Each row is a point on a tangle of strands that fork, close into loops and nearly touch. The rows are in no order.
(in the rows, 128 means zero)
Points whose rows are less than 108 apart are linked; no others are. Some points are linked to none.
J520: [162 113 132  58 111 148 159 128 180  77 170  69 160 110 115 134 187 146
 191 112 153]
J504: [123 149 154 101  97 129 147 115 175  63 171 135  77  94 108  76 125 131
 147 111 143]
J719: [152  95 102  72 121 127 151 151 168  98 141 110 163 139 135 143 178 164
 179 127 144]
J716: [130 152 148  94 117 150 132 125 192 113 129 102 142  73 110 129 156 155
 146  69 123]
J574: [158 133 130 170 181 147 130 105  31 158 119 150 126 142 153 119 108  86
  72 153 114]
J688: [165 169 107  98 122 123 127 121 162 103 164 148 152 100  89  88 177 120
 140 125 107]
J87: [147 151 107  76 111 106 111  83 206 102 187  51 108 103  98  90 145 129
 164 113 119]
J144: [129 178 123  83  67 149 124  74 149  99 180  69  55 100 132 146 108 115
 174 136 148]
J392: [125  80 140 154 161 169 133 101  41 181 114 166 181 188 148 127 143  80
  71 167 145]
J996: [116 124 149 132 129 130 148 134 116 112 126 196 162 145 132 127 147 133
 133 135 157]
J642: [153  90 126 185 161 143 130 129  94 159 118 177 187 200 107 164 137 106
  87 109 121]
J405: [100 138 123 166  91 119 150 150 118 129 113  86 148  96 153 142 120 108
  99 144 142]
J808: [118  88 103 115 134 138 137 168 108 121  99 143 113 122 177 112 133 147
 128 164 140]
J345: [130 170 129 121  69 102 145 119 149  99 179  96 132 113 127  79 131  86
 126 110 110]
J989: [119  90 124 142 190  87 100 124 132 119  88 157 154 209 107 189 128 146
  97 145 120]
J995: [166  70 134 199 187 149  89 155  74 203  89 158 151 174 103 173 125 142
 118 158 114]
J455: [122 118 136 163 155 128 154 152  98 150 101 144 173 183 132 205 158 131
  89 171 165]
J137: [139 174 107  62  70 156  79  94 161 151 129  92  40  98 144 114 104 142
 140 137  93]
J379: [162 157 116  79  46 153 137  77 178  89 183  55  39  84 114 110  92 138
 133 138 164]
J375: [ 98  91 185 181 193 110  95 141  66 191  95 135 129 183 140 154 120 137
 115 191 134]
J554: [134 127 116  86 121 131  83 102 101 162  84 111  88  83 132 135  77 143
 153 133 116]
J707: [147  93 123 132 138 130 156 153 164 125 124 159 187 120  83  91 151 167
  99 105 171]
J720: [146 189 122 102  45 135 114 118 174 110 166 112  85  94 124  70 138 105
 104 133  94]
J931: [163  94 112 182 169 138  96 146  52 212 108 144 148 151 120 131 123 120
 127 184 114]
J971: [111 132 125 126  98  92 144 126 163  99 170  82 153 130 113 113 132 103
 163  91 114]
J778: [101 124 170 179 118 111 118 141  96 145  98 124 158 149 192 163 119 107
 122 116 102]
J153: [105 106 156 140 117 124 144 121  92 124 128 199 195 188 111 152 136 105
 134 137 163]
J191: [108 151 107 103 146 139 166 166 141 105 125 101 138 123 149 160 179 133
 124 137 123]
J973: [ 90 166 140  86 109 151 134 110 124  96 126 138  43  93 114 103  80 116
 117 110 122]
J298: [133 131 136 124 165 103 148 100 117  87 111 148 159 147 129 157 115 127
 103  82 125]
J510: [105  92 113 153 118 112 157 180 122 112 132 115 176 193 136 168 151 108
 130 140 124]
J656: [152  46 121 184 171 146 113 130 100 131  99 200 164 195  86 161 115 128
  87 128 138]
J763: [127 104 110 107 161 117 105 113  99 156  89 147 116 109 110 111  80 147
 124 125 131]
J99: [168 148 146  57  81 161 122  67 220  68 188  27  66  75 118 100 131 152
 129 127 176]
J609: [172 138 131  87 143 122 183 133 129 107 152 138 141 131 143  94 133 147
 125  81 151]
J485: [136 124  96 115 138 168 140 180 118 145 115 142  81  98 159 103 133 155
 144 136 125]
J116: [130 192 134 102 115 138 127 129 159 159 158 132  32 117 138  86 112 152
 153 116 120]
J217: [117 182 120  86 116 110 132 122 158 138 135 124 134 105 147  82 157 139
  85 150 141]
J561: [150  82 144 158 192 132 134 105  39 159 100 153 154 185 155 143 114 111
  70 161 139]
J735: [126 134 108  57  67 153  61  76 198 117 146  85  52  90 138 101 107 150
 163 128 116]
J240: [127 139 112 118  57 132 106 118 126 134 122 144 139  92 136  56 113  97
  79 137 114]
J266: [160 149 123 102 136 127 176 109 158  54 181 109  97  94  92 117 136 137
 159 113 158]
J790: [107  90 125  98 144 100 148 144 175 108 103  99 175 156 101 183 137 167
 133  99 154]
J784: [126 201 112 128 129 116 138 131 139 153 147 106  43 100 130 113 109 142
 121 156 135]
J183: [109 155 134 133 139 130 140 129 146 147 130 149 172 120 136  76 161 127
  55 122 140]
J793: [149 122 137  99 129 136 135 123 217  80 188  53 123 102  95 111 179 146
 192 100 135]
J870: [143 177 112 133 134 101 169 110 138  94 156 126 119  92 100 140 139 138
 125 154 171]
J866: [145  91  92  96 141 159 139 160 170  69 130 115 117 101 130 141 175 162
 171 118 119]
J742: [121 108 121 177 101 105  78 122  88 155  99 124 152 110 132 134  98  95
 134 161  98]
J204: [132  70 109 136 133 117 121 150 149  97  90 144 148 125 153 155 138 167
 129 139 140]
J236: [ 91 136 132 153 146 126 126 118 153 122 102 154 133  84  78 124 112 143
  98 101 141]
J962: [152 120  92 174 164 166 135 145  60 173 112 142 145 131 140 127 142 101
  80 161 116]
J46: [113  79 113 121 130 118 145 154 146 147 121 135 178 134 100  71 115 140
 104  98 152]
J517: [129 133 105  94 112 123 105 123 148 124 128 161 174 114 109  95 158 123
 133 117 105]
J488: [121  87 120 193 118 115  93 148  83 140 100 135 165 146 113 182 125  97
 153 176  99]
J3: [111 138 157 124 111 126 124 117 144  75 137 195 128 110 122 124 142 135
 170 118 134]
J580: [100 137 149 113  93 130 112  95 173  71 159 133  89  93 123 130 128 130
 195 114 136]
J277: [139 130 102 129  81 101  82 113 120 158 111 121 143  99 153  95 105 109
 119 142 102]
J972: [103 142 142 135 146 123 149 127 177 110 111 106 124  82 106 165 126 168
 130  84 151]
J74: [179 188 113  97  71 149 122 122 179 108 176 116 109  72  99  80 174 118
 140 134 104]
J386: [ 84 120 167 161 140 125 119 127  68 175 116 130 155 174 174 110 110  79
  99 131 102]
J69: [121 130 132 159 151 118 111 136  77 165 130 134 114 148 105 135  86  93
 180 107  77]
J280: [ 99 151 154 156  93 112 114 126 139 132 102  96 126  94 184 151 114 122
 121 110 112]
J409: [143 102 128  99 159  98 166 128 143  99 121 133 189 182 111 160 137 149
 104  86 148]
J242: [129 169  94 151 147 103 132 122 116 135 126 115  90  94 118 132 115 130
 115 172 138]
J506: [173 170 132  88 124 137 162 112 121 136 148 135 121 101 124 107 106 136
 132  67 138]
J858: [109  67 122 189 138 130 102 157  74 155 104 136 175 195 108 169 140  81
 113 190 105]
J457: [153 159 144  73 108 164 122 103 178  96 167 136  35  96 141  87 119 163
 161  91 130]
J296: [108 118 131 133 121 126 115 125 157 109 118 163 204 126 121  94 167 114
  79 109 109]
J132: [167 125 137 128 152 132 176 151 166  96 139 142 155 114 112 116 165 171
 114  90 154]
J529: [ 90 111 164 187 132 112 130 137 126 104 101 152 118 118 126 183 105 141
 157 127 142]
J786: [121 150 169 152 136 133 106 141  71 188 109 140  84 125 165 116  92 121
 137 146 111]
J608: [137 143 111 130 138 153 119 162  79 179 115 131  84 120 157 100 110 114
 126 145  96]
J526: [ 93 134 148 111 146  84 120 113 134 143 129 129  77 143 149 109  86 151
 173 122 140]
J948: [156 159 101 145 145 150 149 155  99 153 132 134 140 123 165 113 147 112
  96 120  99]
J840: [124 147 108 122 121  97 112 105 116 140 157 109 109 131 100 132  92 100
 202 109 101]
J106: [145  71 100 153 167 131 129 155 141 102 122 205 157 181  70 137 145 143
 121 127 129]
J93: [101 146 169 146 155 115 135 132  90 146 117 163  78 131 157 123  91 143
 141 144 151]
J783: [136 110  92 139 181  95 116 124 142 102 120 166 143 165  76 165 142 142
 136 143 116]
J932: [115 135 138 131 128 116 151 122 119  98 133 124 134 131 158 104 106 101
  99  76 102]
J911: [109 150 143 109  72 141 133 125 111 121 131 124  77 102 141 112  85 111
 145 119 136]
J184: [ 95 108 115 140 138 135 163 194 158 102 128 121 154 157 124 155 181 136
 128 135 124]
J253: [111  93 103 123 163 108 116 128 120 173  95 135 160 139 117 101 107 143
  91 123 139]
J249: [ 82 150 147 123 143 122 138 113  86 144 106 127 130 134 149 113 101  96
  75 116 127]
J285: [155 134 111 122  90 121 122 119 178  89 142  92 117  73 161 123 148 151
 147 134 136]
J108: [130 127 112 137 120  86 141 126 136 128 147 111 148 137 115 136 119 125
 166 118 133]
J139: [158 160 127  92  95 156  90  66 235  84 207  27  59  85 104 103 133 141
 152 110 130]
J351: [160 152 109  78 112 147 127 117 145 145 133  92 120  91 137 138 125 143
 165  75 112]
J59: [115 130 177 190 168 107 100 130  59 191 122 136 113 166 159 117 101 105
 124 155 104]
J890: [ 87  92 133 137 158 133 156 170 100 154 107 134 175 223 125 177 149 113
  94 150 150]
J634: [106 131 135 174 124 138 167 156  98 133 105 133 160 123 132 181 141 123
  99 163 169]
J310: [131 167 102  74  87 160  80 115 113 160 115 111  70  88 133 130 114 113
 157 148  82]
J901: [155  69 111 145 111 156 135 168 114 128  90 156 192 141 154 162 151 140
 114 116 128]
J340: [102  98 144 138 201  88 100 136 101 164  91 134 132 197 130 160 116 147
 127 160 117]
J961: [126 110 127 173 155 137 126 146  92 160 123 163 152 166 115 136 119 109
 136 104 102]
J705: [124 179 155  80  52 141 135  98 130  99 145 113  82  95 171 136 114 116
 146 129 145]
J129: [102 127 179 175 150 121 128 138 101 135  91 131 130 140 159 195 103 135
 145 100 118]
J934: [104  72 165 209 165 144 107 149  59 188 114 141 154 211 124 166 149  95
 103 202 128]

A fork is a point with three links, a tip a point with one. Leave the first point through the second and follow the links. Name the first fork or tip that comes.
J866, J719: J973
J379, J99: J866
J340, J989: J217
J217, J183: J375
J132, J707: J735
J253, J46: J236
J184, J510: J778

A tip is a point with one link. Name the tips that can be reached along the links from each point below, in the order of the rows.
J457: J153
J911: J973, J866
J506: J735, J236
